Each row is a point on a landscape with many valleys, with its height.
A ball rolls from a point to whichever of its 2 nearest points has the largest drop for the distance, and stops where none of them is lower. Distance is the straight distance between rows; heights are no part of it.
J398: [ -3   6 -24   5   5 -21 -36  20  -9  10  19 -17   2  13  25 -12 -26  -6
  17  -1   5 -14 -16  -2  -6   4]  h=50.9
J169: [ 23  -6 -16  -4  18 -16  -6  -4  -1   9  -9 -19  -9   8  19 -26  -7  -7
   1  23   1  12  10  12 -17  -3]  h=68.4
J827: [-14  20 -24  -7 -10 -24 -26  18   5   1  -4   9   0   5  -5  -3  -5 -12
  13  -6  19 -23 -22  -9   9   6]  h=50.8
J91: [-21   6   5 -14 -17  -7   1   5   1  -9 -14  11  -4  -2 -10  14  -7  -7
  21 -13 -12 -13 -20 -19   2  10]  h=73.9
J436: [-11  -2   1   5 -17   3   4  17  10  -5  12   2  -4 -14  -6  -1  25   1
   7   0  22   7 -23 -48   6  17]  h=71.8
J71: [ -1  -3 -23  -2   5   9  13   7   6  20 -12  24   6  -8  27 -15  20  -1
  -6  11  -5 -16 -11  16   9 -25]  h=46.4
J188: [-15  16  17  10   5  -7   4  -5  10  11  -2 -18   0  -5 -28   5  10   2
  -5  -5   6  -2   5  -6  -1 -20]  h=82.1
J276: [ 14  21  24   4  30 -13  12   3   8  -8  -2 -26  -8   5  -1  -1   2  -5
 -16 -17  10  10   1   3   3  -8]  h=14.3
J425: [-10  -6   6  -2 -21  16  16  -7 -16 -17   4  14   6  -6  -7  17 -20  22
  -1  -4 -27   7   6  13 -14 -11]  h=71.6
J876: [ 12  -7  17  -3  -5  -4  24  -5   1 -13 -12 -10 -29  10 -14  11   0  14
  -5  14  -3   0  10 -18  12  -5]  h=14.1
J896: [  6   9  31  -1   6 -12   3  11  11 -11   1 -17 -10   9  -9   3  -3  -9
   8 -11   5  -5 -28 -27   7  21]  h=10.0
J224: [ -2  14 -23 -13   1  -4  -6   3   0  12 -22  17  -5  -2  10   5  -6   9
 -13  16  -5 -12  18  17  17 -20]  h=45.2
J715: [ 15 -23   3  -4 -13   1  32  -6  21   2  28 -14  20  -1  -1  11 -19  -2
   9  16   2   6 -10 -20   7  33]  h=17.1
J193: [-27  -8   0  -3 -13  20 -24   2 -14  14  -2  22  -5   7  -4  -4   0   1
  10  12  -9  -2  18  14  -9  -2]  h=63.7
J550: [  6  -8   4  -7  11  18  35  -2  -2  -8 -15   3  10 -12   9 -10  20  -3
 -17 -10  -6  16  -2   8 -10 -10]  h=23.4
J708: [ 10  18  -5 -24  18  -5  17 -13  19 -13  -5  -6   8  -5  16  24  18  -3
 -23 -20   0  -8  -4  18   8 -12]  h=33.5
J699: [  2  -3 -14 -21  -1   7   1   0  -2   4 -14  34 -17  -6   4 -13   3   5
 -19  24  -3   1   8  21   7 -14]  h=40.7
J620: [-19  24  -1 -11  18  -1   2   3   8   7  -8   1  21  -9   9  10  -8 -16
  -9 -22  -5  -1   7  18  13  -7]  h=53.5
J301: [-22   0 -17   6   1 -14 -28  -3  -4  10  14 -12  -2  15  20 -10  -1 -10
  10  17   0  -8  12  17 -10  -8]  h=24.4
J934: [-12   0  28   1  11   6  -3 -11   2  -9 -13 -16  -6  -2  -8   0  -4  -4
   3   0 -14  20   7 -13  -6  16]  h=46.6
J173: [-13   2  18   8   0  -9  -5   1  19 -14  14 -14   8 -15 -26   6  13 -12
  18 -16  19   1 -22 -28   2  21]  h=79.3
J412: [ 11 -12  -6   7  -4  10  -6  16   1  -8   3   5 -24   2  22 -13  33  -6
  13  10  18  10 -24 -34 -12  24]  h=21.7
J815: [ 13  -3  31   3  13 -10  17   2   0 -10  11 -27 -12  11 -16   4   4  -3
   1 -11   5   8  -3 -20   1  19]  h=2.1
J899: [ 10  10 -23 -37   7  -2  -6 -19   4 -13   5  12   2  -5   2  23  22  -2
 -19 -26   1 -15  -1  26   4  12]  h=32.1
J850: [ 18  24  20   9  17 -20 -10  22   7  13 -15  -9  -3   5 -11   4 -23   3
   2   4   2  -7  -7  -8  20  -9]  h=65.8
J127: [-24  10 -17   7   6 -17   2  14   7  23  -9  28  40 -14   1  13 -10 -13
  -4 -14 -15  -1  19  15  29  -7]  h=57.6
J860: [ -6   9 -25 -17  -8 -12 -13   2 -14  15 -13  12  -8   5 -14  -2 -10   6
  -5  14   4 -11  20  15   1 -15]  h=44.7
J292: [ 22 -23  -1  -8  -7 -10   2 -27 -16 -13   3   6 -24   6   2 -17   7   1
   3  24  -2  22   6  17 -26   9]  h=37.6
J423: [ -4   9  21 -17   3  -6   7  -5   6  -1 -19   2  -3  -4 -25  15 -11  -9
  -2  -5  -8  -3  18   0   3  -1]  h=14.2
J48: [  4 -23 -21 -21  -6   4  -7   2 -10  -9  -5  -1 -21   8  11 -19   8 -12
  15   4   4  -9 -10  -1 -30  13]  h=24.2
J820: [-20  11  14  25   6  16 -16   7   2  22  -7  -3  -9   6   5  -9   5  -7
  11   8  -1   8  -1 -12  -4  -3]  h=45.4
J602: [ 22 -25  -7  -1  -9  12  18  -5 -15   5 -15  10 -11  -1 -12 -23  23  10
  -9  21   8  16  19   1 -14  -6]  h=22.1
J837: [ -3  -8  -4 -10 -11  16  -7  -5 -17  -3 -11  36 -16  -2  -8  -7  -4  17
 -13  20  -4   8  16  20  -6 -13]  h=35.0
J688: [-31  -3  16   2   5  20  -7   8  -9  15 -12  11  10  -3   0   1   7  -3
   0   6 -14   5  11  13  -4 -14]  h=59.0
J297: [-19  15   8  11  -3 -11 -34  14  15   6 -12  20   7  -7  -7   1  -5 -20
  29  -8   6  -9 -28 -19   8  19]  h=55.5
J486: [  0   7  16   4  -4  12 -17  29  10   1  -2  13 -16  -5  17  -8  17  -7
   7   0  20  11 -34 -28  -2  23]  h=30.2
J219: [ 14 -23  14  13 -15  16   9 -17  -6  -6  -2   6 -19   9   2  -5  17   7
   9  24 -14  23   8 -26  -1  23]  h=37.9
J284: [-26   0 -19  -1 -16 -17 -24  -4   6  -7   5  10 -10   9   0  -1   8 -17
  22   4  12 -17 -11  -4  -1   7]  h=45.0
J330: [-29  15 -17  -3  16  -9   1  -4  10   9   3  18  37 -10   7   7   2 -22
 -12 -31  -7 -11   9  29  20   0]  h=55.8
J254: [-32   2  11   5  21  14 -12  13   7  29  -5   4  23  -9  11  -5  -1  -6
  -7   1 -10   4  10   9  13 -13]  h=55.7
J671: [ 10  17  21  18  26  -4  10  16   9  19  -1 -19 -11   1  -4 -11   3  -3
 -10   1   6  14  -8 -13   8 -12]  h=21.1
J387: [-14   3 -19   2  10   4   4  18  16  25   1  12  17 -11  24  -1   8   7
 -12   0 -12 -17  -5   9  20 -26]  h=43.0
J802: [ 10  30   9  28  11 -29 -14  20  -5  10   3  -1  30   3 -21  21 -20 -10
  20 -24  -1 -15 -26   0  12  -6]  h=79.6
J888: [  9 -21   5   2 -16   8  17   6  25  -3  21 -13  12  -8  10   6   3   2
   5   8   3  17 -14 -40  11  36]  h=13.6
J475: [ 29 -25  -3 -10 -15  12  21  -2  -7  -6  -3  34  -5 -10  -4 -22  19  21
 -16  23  11  10   4  15  -4 -11]  h=13.0
J670: [ 35 -31   7   2 -18  13  15  -5 -11 -10  10  24 -12  -5  -9 -16  -2  33
 -14  30   2  21  15   5  -3   4]  h=2.7
J312: [ -1  24   3  -6  20 -18 -14  -6   2 -10 -15  -9  12  -6 -17   6 -10 -21
  -3 -30   9  -5  21  13   4  -4]  h=23.3
J987: [-18  22   8  25   4 -10 -18  22   0  14  -1  -6   5  12   0  10  -8  -3
  21  -1   3 -26 -15 -12   4 -10]  h=46.2
J459: [  1 -15 -30   0   4   0   3  -4   1  12  -6  15   6  -1  28 -26  19  -8
 -10  20  11  -3  -2  31  -4 -20]  h=51.5
J342: [-16   9  -2  28  -2 -19 -41  15   4  16  -9  14  12   2   2   0 -24 -12
  28  -1  -3 -11  -6 -13  16   8]  h=60.9
J83: [ 11   5  28   2  14 -11  23   1   3  -9 -12 -19 -12  12  -6   7   5   1
  -5  -6   3  -1   3 -11   0 -10]  h=8.5
J844: [-19   9  14  -8 -10   2  18 -16   5  -7  -2  23   2 -16 -21  14  -2   8
 -16  -2 -11   6  12  19   3 -18]  h=17.3
J144: [ -3  -7   0  -7  -8   3  -3 -17 -14 -26   1 -16   6   1 -11   2 -20  -1
  -1 -26   5  -2  19   3  -5  11]  h=13.7
J182: [ 12 -13  18 -19   7   1  29 -11  13 -12  -4  -1  -3 -11  -7   3   5  10
 -22  -3   0  14  13   8  11  -6]  h=22.4
J153: [-13  20  13  26   5  -3  -8  17  -1  13   1 -12  -8   8  -3  -4   4  -3
  16  -1   8 -15 -36 -20  -4  -7]  h=53.1
J197: [-10 -11  -7   8  -9   5   6   9   0  -2   6 -10 -27   6   3   0  21   7
  14   2   9 -11 -16 -31 -16   1]  h=64.9
J295: [ -9 -21   4   2 -25  19   0 -13  -7  -6   4  11 -16  -3 -11  -2   1  14
  10  16 -10   2   3  -8  -9   2]  h=45.5
J616: [  5   1  17  19  12   5  11   4  -3  14   4 -17 -15   1 -14  -8  19  -5
  -4  11   1  19  -3 -31  -4   6]  h=28.2
J194: [  0  17  17  11  13 -11   2  -5  -2  -5   7 -32   0   2 -25   7   2   1
   5 -28   8  -5 -10 -10  -8  -8]  h=85.6
J174: [ 28 -11   0   0  -6  18  24 -19  -7  -7  31 -21  20   3  -6   8 -27  16
 -12  15   1  16  10  18 -12  12]  h=14.5
J895: [-14   0   2  14  14  22   7  12   4  24  -7   7   4  -8  21 -22  25  -5
 -10  10  -2  14   1   0  -2 -16]  h=26.4
J134: [ 16 -18 -15  -2 -13 -17   5 -14  -3 -16  14 -10 -27   8  15 -15  27  -5
  12  16  15   8 -10 -19 -15  23]  h=34.3
J873: [ 29 -30  10  -6 -13   9  34  -8  10   6  24   0  10  10  -2  15 -24   4
  -2  30 -12  12  -7  -6   3  36]  h=20.3
J790: [-23  12  22  25  22  10 -13   9   4  22   1 -10  14  -4   7  -2 -10 -13
  -2  -5  -6  11   3   5   0 -11]  h=52.1
J992: [ 20 -12 -13  11   4 -14   2 -15  -9   0  -2 -16 -25   8  12 -25  24 -18
  16  23   9   8  -5  -9 -24  13]  h=29.4
J384: [-23  -7  -7 -14 -21   4  -6   8  -4 -16 -11  19 -20   4   8  -2   0  -5
  16  -1   2 -14 -20 -22  -3  10]  h=77.0
J348: [-14 -21 -13   5 -13   4  -7  -7 -14   0  12  -6 -19  13   1  -7  15   1
  11  15   3 -11  -2   9 -21 -10]  h=55.0
J749: [-16   7 -17 -21  16   9  15   2   4  15   2  18  27  -3  17  16  19  -4
  -7 -15 -27 -14 -12  30   6  -8]  h=38.5
J741: [ -7   4 -25   3   1 -19 -37   6  -5  11  -6  -5   2   8  20 -14 -28   2
   1   6 -10  -1  22   1   7   0]  h=62.9
J917: [ -4  14  20  11  -2 -17  -5   9  12  -2   3  -1  14  -9 -30   8   3 -14
  12 -23  17  -7 -37 -15   2   8]  h=82.8
J474: [ -2  22 -30  -3   1 -15  -8  19  -6  20 -23  10   4   4  10  15 -19  11
  -1   3  -7 -10  28   6  25 -15]  h=47.9
J898: [-22  22  21  10  19  -1 -21   3  -1  10  -1 -17  14  -1  -4  -6  -8 -15
   1 -27  -1   6   8   6 -12  -6]  h=56.4
J735: [  5  27 -26  -4  10 -10 -23   4   1  -6 -12  11  16  -4   2  15  13 -16
 -17 -35  27 -17  22  16  14  -7]  h=32.7
J824: [ 11 -16   6  10   2  11  23   6 -11  10 -10 -11 -13  -4 -12 -10  21  10
  -2   9  -4  14  12 -21  -9  -2]  h=29.5
J585: [  0 -12   7  18 -25  18  19 -20   4   4  28  -1  15  -5  -8  14 -24  21
   6  26 -12  15 -15   6  -7  18]  h=57.0
J762: [ -6 -12   0 -11  -4  24   6 -21 -11 -20  11  -3  15  -5   2 -12  -6   0
 -19 -18  -4  21  21  20  -9   4]  h=13.3
J963: [ 18 -20  14   0  -3   6  15  12   6  -7  12 -10  -6   0  -7  -1   9   6
   7  -3   0  13 -11 -45  -3  28]  h=9.0
J101: [  0  -2  19 -16  -4   5  10 -10  -5 -17   1 -18   4  -3 -23  13 -12   2
  -4 -19  -6   5  17   0   1   7]  h=9.9
J883: [ 14  18   2  14  12 -11 -27  19   4  16  -7  -6 -10  -1   3 -15 -27   6
   3  10   7  -6  -3  -8  18  -5]  h=69.1
J577: [-20  10   1 -19  -1  -1  13 -17   6  -7   6  44  13 -17  -7  18   6   2
 -13 -11  -7   3  -2  29  11  -8]  h=12.8
J356: [-21   5 -10  17   6  -2 -21  11   4  20  -2  -4  -9  13  16 -12  -3   3
   2  18   0 -11  11   4   7 -21]  h=32.8
J437: [ 23 -15  20   5  12   0  32   0  -7 -12  11 -27  -1   7  -4   0   7   1
  -6  -6  -7  18  14 -21  -3  15]  h=7.1
J607: [ 14 -23   5  11 -21   4  35 -15   6 -11  16  -9  -4   5  -3  11   0  16
   5  24 -10  17  -4 -26   8  16]  h=27.5
J171: [ -1 -12  31   7  -3  20   5 -11   2   2  -4   0 -16   2  -3  -6  10   5
  -3  11 -12  28  12 -14  -1  13]  h=42.4
J643: [  6  13  -7 -17  20  -2  25  -8  27   6  -7   8   3  -9  18   8  18  -2
 -14  -5 -14 -12 -18  12  16 -12]  h=30.6
J241: [-28  -4   4  -3 -21  -3   2  -9  -4 -12  -5  12   2  -1 -24  26  -6  -4
  23 -14 -14 -15   0  -6   1   1]  h=71.1
J252: [  9  -8  -7 -20  -9  18  13 -15  -5 -28   8   2  10  -8   2   2 -14  12
 -30 -14   7   8  24  22   5  -1]  h=7.2
J517: [-18  -3 -17 -16   5  17   8  11   0  18   2  43  19  -4  17   7   7   6
  -5   7 -20 -12  -6  28  20 -14]  h=41.3
J314: [  9 -27  -6   2 -31  10   6  -5  -3 -18  10   7 -23  -2   1  -1   0  15
  10  21   0   0  -8 -19  -7  16]  h=40.9
J872: [ -3 -11   0  -5 -20  13  17 -19  -6 -15  13  -4  18  -9 -16  18 -29  17
   5  -6 -18   0   5  10  -6   8]  h=73.8
J382: [-16   4   5  -8   9  13   7  -9  -7 -10  -6 -10  11   1   2  -6  -1  -4
 -17 -23  -6   9  13  14 -12  -6]  h=11.7
J179: [  8 -16  -7 -13 -10   0 -11 -13 -13  -4  -6   5 -27  11  -8 -15  -2   1
   2  24   2   3  12   8 -19  12]  h=32.2
J151: [ -1  -7  13 -30  -3   9  21 -18  12 -14  13  31   7 -17 -12   0   9  13
 -25  -4 -10  10  -7  28   6   0]  h=17.5
J619: [ 20  33   5  19  11 -20 -23  22  -1  16  -4  -2  27  -3 -10  18 -29  11
   8 -18  -2  -8  -5  -2  17 -19]  h=75.6
J755: [ -5   5 -15  20  -4 -18 -36  30 -19  10  11  -1   9  12  24  -1 -26   4
  19  -5   0 -24  -6  -9  16  -3]  h=54.9
J891: [ -2 -13  -4   1  -1  -6  -8 -21 -12   1   3  -4  -2   4  16 -11  12 -14
  14  16 -15   9  -7  33 -36  -3]  h=7.3
J464: [-17  -4  14   6 -11   6  -6   0   8   7   9 -10  -7 -12 -21   8  17  -3
  16  -4   7   0 -11 -32  -5  14]  h=75.7
J457: [  3  -2 -18   2  10 -24 -18  -6   0   6   4 -23  10   6  27 -16 -23  -2
   5  12 -16  13  10  11 -11  -6]  h=65.5
J367: [ 16   1 -11 -17   5   0 -14  14 -10   8 -22 -10 -23  18   3 -10  -7  -3
   6  12  -2 -12   3  -5 -12  -2]  h=77.2
J700: [ 20   4   1  -3   9   4   6  13   1   5 -35  -5 -17   9   3  -4  -6   2
  -1  10  -4  -7   9   1   1 -10]  h=80.5
J41: [ 31 -11  -3 -13   1   6  29 -16   0 -30  11 -22   4   7  15   4   0  12
 -30 -13  12  10  27   1   8   1]  h=43.3
J65: [ 12  19 -11  21   4 -18 -30  27  -4  26  -1   0  18  -6  -4   4 -31  10
   6  -6   5 -14   8 -10  27 -22]  h=73.0
J625: [ 30 -20  15   9 -13  18  35 -16  -6  -9  21  -2  18  -7  -4   2 -16  19
 -10  21 -12  21   9   7  -8   5]  h=19.7
J780: [ 11  30  12   3  29  -9  -3  10   6   4  -3 -20   6  -2   8  -8 -14 -13
 -20 -22  15   1  -5   9  10 -13]  h=20.4
J184: [-27   1  -2  11 -10   0 -11  19   6   3   2  -1  -9   1   1   0  16   0
  12  -4  19 -19 -31 -27  -3  -2]  h=59.8
J433: [ -8  30  -2   2  10 -11  -5  17   0  13 -21   3  17  -1   3  20 -17  -3
  -1 -14 -12  -2  11   4  17 -13]  h=50.7
J280: [ 10  34   6  21  24 -21 -22   3  -7  -5   0 -12  25   0   7   2 -25 -11
  -6 -28  12  -1  -2  16  14 -11]  h=26.8
J35: [ 14  11  17 -15  14 -22  -3  -1   9 -13 -16 -14   6  -1 -32  16 -15 -14
   7 -18   3  -5  10   2   8   3]  h=18.4
J97: [-12  19  -6  20   7  -1  -5  21   9  20  -3   0   8  -5  22  -7  -5  11
 -10   2   1 -13   0   7  21 -30]  h=39.6
J573: [  2  20  -9  -8 -10 -20 -11  11   4   4 -18   2  -9   9 -21  14  -7  -3
  20   0  10 -25  -6 -16  12   2]  h=56.7
J422: [ -2  13   2   8  -3  -8 -42  11  15   7  -3   7 -13  -1  13  -7  -2 -14
  20   6  17  -7 -25 -15   6  22]  h=47.8
J714: [ 20 -17   0  -1  -8   9  17 -16  -2 -14  19 -32  12   5  -4   5 -20   7
  -3  -5  -7  10  10  -3  -8  17]  h=9.7
J404: [  1 -16  10   8 -13   8  22 -13   7  -3  18 -18  -5   0 -14  12   1  18
   5   5 -10  -1   1 -25  -2  10]  h=24.3
J45: [-15   3 -21  28  -4 -30 -37  15 -12  16  -2   9  18   3  -2  -1 -21  -1
  20  -3  -4 -14  23  -5  25  -6]  h=58.9
J419: [ 33 -35   3  20 -26  13   8 -20 -18 -15   4  17 -12  -3  10 -13  12   8
   7  38  -2  21  14 -15  -1  20]  h=32.9
J261: [-22  -2  11  14  -7  -1  -4 -12   8  15   2 -10 -12  -4 -30   1   7   6
   8   6   3  -3   4 -17   1   1]  h=79.1
J112: [ 23 -35 -23  -6 -27  -6  10  -9  -1 -21  21   4 -13  -2  15  -8  15   4
   3  23  14  13 -11 -13 -11  29]  h=37.4
J190: [ 18 -24  -2   2 -15   9  -7 -23 -23 -14   0  24 -15  -1   6 -24  16  10
  -2  27   3  24  10  21 -22   0]  h=44.6
J477: [ 10 -12  -4 -21   7  18  25  -3   7   7 -11  29  10 -10   6  -4  20   6
   0   1 -15  -7 -27  20   1  -5]  h=31.8
J293: [ 22   6  -2  17   7   4  -9  18   0   8   0  -2 -23  13  16 -17  12  -7
  17  13  13   6 -23 -27  -9  13]  h=13.5
J704: [ 17 -20  22  -8  -8   4  30 -12   7 -15   1   4 -11   2 -13  12 -11  21
 -14  17 -12   4  14   5   4  -5]  h=18.6
J562: [  3  13 -21 -14  16   8 -15   0   7  -5  -4   1  -1  -4   3  -5  20 -11
 -25 -33  32 -21   8  12  11   1]  h=25.0
J594: [ 21   5 -12  12  14 -15 -16   2  -8  10   6 -19 -24  13  20 -22   9 -12
  10  18  16   9 -10 -15 -14  18]  h=22.2
J838: [ 13 -16  -5   2 -16  15   4 -19  -3 -21  13 -19   7  10   1  -3 -27  10
 -11  -6  10  -3  26   4   2  24]  h=13.4
J414: [ -5 -20 -17  -2 -23  13   7  13   8  -1  14  -7  -6  -7  -6   2  13  10
  10   4  12  -7 -19 -34  -3   9]  h=68.6
J338: [ -4 -15 -28   2   6   5 -16  13   5  18  -3  10  12   1  42 -29   3   1
 -11  17  -1  -5   9  18   7 -17]  h=56.5
J910: [  7   8 -10   4   5 -10 -29  10  -5  15 -10  -8 -20   9   4 -16 -21  -5
  14  14   3 -12  -5 -10  -1   3]  h=72.9
J830: [ 14  17   0 -16  14 -12   6 -10   5 -24  -9 -16  -2   2   4  18  13   1
 -24 -21  19  -7  19  11   5 -11]  h=37.0
J76: [-21  -9  -9  -2   0 -10 -20 -18  -5   8  15 -11  -7  12  27  -5   1 -17
  20  15 -15   4  -9  26 -21  -1]  h=16.1
J599: [ -2  -4 -21 -25   0  -2 -19 -10 -16   6  -3   7 -13   8  -9 -10  -7  -4
  -3  15  -5   7  13  26 -19  -4]  h=38.8
J256: [-11  -1 -16  -5 -11 -10 -16  -7  10 -12  10  -7 -25   5  17  -7  19  -9
  14   6  13  -1 -18 -12 -15  15]  h=39.1
J165: [  9 -14  -2  -4 -22  14   3   0 -17 -11   5  29 -11  -6 -13   0 -14  34
  -9  22  -6   0  14  12 -12 -12]  h=28.5
J213: [ 23  -7   2 -28  18   3  33 -13  10 -18   8  -2   5  -7   1  -1  19   0
 -32 -12   6   7   7  10   1   1]  h=25.4
J484: [ 26 -20  -2   8   5  10  26  -7 -18 -12  20 -28   8   9   5 -12  -4   4
 -15  -7   4  22  24 -15  -9  17]  h=11.0
J268: [ -6 -20 -14  18  -7   9  -2 -10 -17   5   2  -1 -12  13   9 -21  24   6
   1  20   3   7  12  10 -19 -12]  h=46.5
J391: [-21  -1  12  -3  -2  13   3  12  -7   9  -3 -12   2   1 -10   6   0  -1
  12 -18  -8  -3  -5 -13 -17  -5]  h=65.0
J282: [ -2   2  -3 -33  11  17  19  -4   6   1  -3  24  17  -5  12   1  17   0
 -14 -18 -17  -1 -15  29  -3 -10]  h=35.6
J494: [ 34 -25   9  27 -23  22  23 -16 -11  -4  10  19  12  -6   4  -2  -6  21
   7  34  -7  26   0  -4  -1  14]  h=26.2
J935: [ -5  13  20   1  15   0 -16   8  -3  -1   6 -13   4  -5 -10   1  -6 -18
  16 -33  -1  -3 -24  -9 -17  12]  h=67.5
J989: [  8 -22 -10 -12  -4  -2 -10 -16 -10  -4   6  -5  -9   2  19 -13  16 -19
  16   8  -7  17 -12   7 -39  17]  h=16.4
J972: [  0 -19  11  20 -34  27  -1 -18  -4  -6  20  13  -9  -4  -5   3 -13  27
   7  28 -11  15  -3  -1  -7   8]  h=51.4
J33: [  2  36 -18   0  22 -14 -18  12  -3  -1  -6  -5  29  -6   9  24   4 -13
 -14 -38  16  -8  12  20   6 -13]  h=37.5
J465: [ 17 -20   6 -13   3  18  43 -11   5  -9  -8  22  16 -19   3  -7  28   6
 -13  -2  -7   8 -17  15  -7  -2]  h=27.6
J652: [-35  -5   6  -2 -15   1  -6   0 -17  11  -7  25   3   4 -20  16  -5 -10
  22   0 -17 -12  13   3  -3   2]  h=68.3
J129: [ 17  33   5   5  21 -21 -24   4 -10 -11  -9 -16  13   6 -17   9 -19 -14
  -2 -30  10 -14   2  12   5   0]  h=29.1
J479: [ -4  27   5  12   8   1  12  12   7   7 -22 -13  -6  12   4  12  -1   4
  -4   1  -9 -14   0   7  12 -31]  h=33.0
J834: [-12  -4   2  24   2  20  -5   0  -1  16  -7   4 -11  10  19 -20  23  -2
  -1  24   3  10   8  -2  -2 -10]  h=35.5
J269: [-29  13   2  29   3 -10 -15   6   0  20  -7   1   3  13  -5   5  -5  -6
  19  10  -3 -20   8  -1  11 -16]  h=40.1
J199: [  8 -16  11 -14  -5  13  21 -22   4 -23  25  12  15 -17  -8  -1  -6  23
 -28   0  -4  23   6  23   5   4]  h=12.9
J514: [-11   5  15   2  17  17  15   1  -1   6  -6  -8   3  -3   8 -12  12  -7
 -15 -11  -6  17   4   0 -10 -11]  h=17.7
J769: [ -1   8  -9 -17  20   8   3  -3   4  -6   2  -7   7  -9   4  -8  10  -9
 -25 -30   9   2  11  13  -1  -2]  h=17.2
J461: [-15   0   9 -12  -9  17  14   4 -17  -3 -11  -3   6  -1 -12  19  -4   8
   0 -14 -21  -1   9   5 -16 -17]  h=68.7
J889: [  1  17  20   9   4   0 -20  25  10   8   1  11  -6  -7   1  -4  -6 -13
   8   1  22   4 -44 -25   9  20]  h=38.4
J965: [-12   1   5  -7  -2  12  21  -3  11  -5  -7  17 -13  -5   1   5  12  10
 -19   9  -5   2   3   8   7 -27]  h=23.1
J304: [-12   8 -19   2   5 -13 -27   8   2   8  13 -17 -11   8  19 -13   2 -18
  18   1  14 -11 -22  -4 -15  12]  h=45.6
J728: [-21  12 -11 -12   7   2  -6  12  -1  26 -16  24  27  -8 -11  12   2  -2
  -5  -1  -6  -3  13  17  16 -23]  h=59.9
J498: [  4 -15   8  -2 -21  -7  21  -8  20 -15  11 -19   4  -6 -18  17 -12   3
  10  -1   9  -1  -9 -25   9  20]  h=20.6
J685: [ 14 -10 -14 -40   9   3  15 -20   8 -14  14   5   8 -12  -5  12  21   6
 -30 -23   5   0   1  29   4   4]  h=28.6
J99: [ -2   5   7  -2  -6 -12   8  -6   6 -21  11 -33  10   4 -25  20  -3   4
  14 -27   8 -14  -8 -13  -1   3]  h=88.5
J600: [ 21 -20   4 -13 -24   7  10   0  -5  -6  -6  16 -22  -6 -20  13 -12  26
  -9  14 -11  -2  14   6   0  -6]  h=23.2
J536: [-27  15  14   6  11   0  -9  15 -11  11  -7  -3  18   3 -11  13 -12 -18
  14 -24 -14 -10   9  -1  -6  -1]  h=60.6
J760: [ 13  21  14  -4   6 -20 -14  19  11  -1 -18   2  -9  10 -16   7 -19  -1
  14   0  -2 -24 -17 -18  16   7]  h=61.8
J676: [-23  -1 -16   1 -18  -4 -15 -12 -11   6   7   9 -20  13  -6   1   6  -3
  11  13   2 -24  -1   3  -5  -8]  h=51.3
J418: [-11 -11 -28   0  -1 -10 -29  12   0   5   5   3  12  -2  37 -19 -14   7
 -14   6 -13   4  20   8  11 -14]  h=60.1
J100: [-10  10  14   9  11  -1 -23  -7 -10  -9   2 -16   5   1 -16  -8 -11 -23
  12 -36  12  -1  -1  -1 -14  12]  h=62.1
J610: [ 20  -3  -5  -4  -8  -1   6 -13  -2 -35  -1 -24  -4   7   2  15  -5  10
 -20 -17  19  -2  30   5   8  -4]  h=40.6
J986: [-13  16 -24 -27   7  -4   3 -20   3 -12   3  18  12  -8  13  25  14 -13
 -16 -25 -10 -17   5  34   8   0]  h=35.1
J240: [  1  12  -5  -9   8  -1  23   0  17   0 -23   6  -3  -4  12  12   9   2
 -17   7  -7  -7  -5   9  14 -28]  h=27.7
J991: [  5  31  12  16   7 -23 -13  17   6   5  -1  -5  11  -3 -27   8  -7  -9
  18 -11  11 -18 -42 -12  10  -6]  h=84.9

For each start below, name the point where the ball stops.
J972 -> J293
J517 -> J382
J610 -> J577
J127 -> J179
J338 -> J891
J436 -> J891
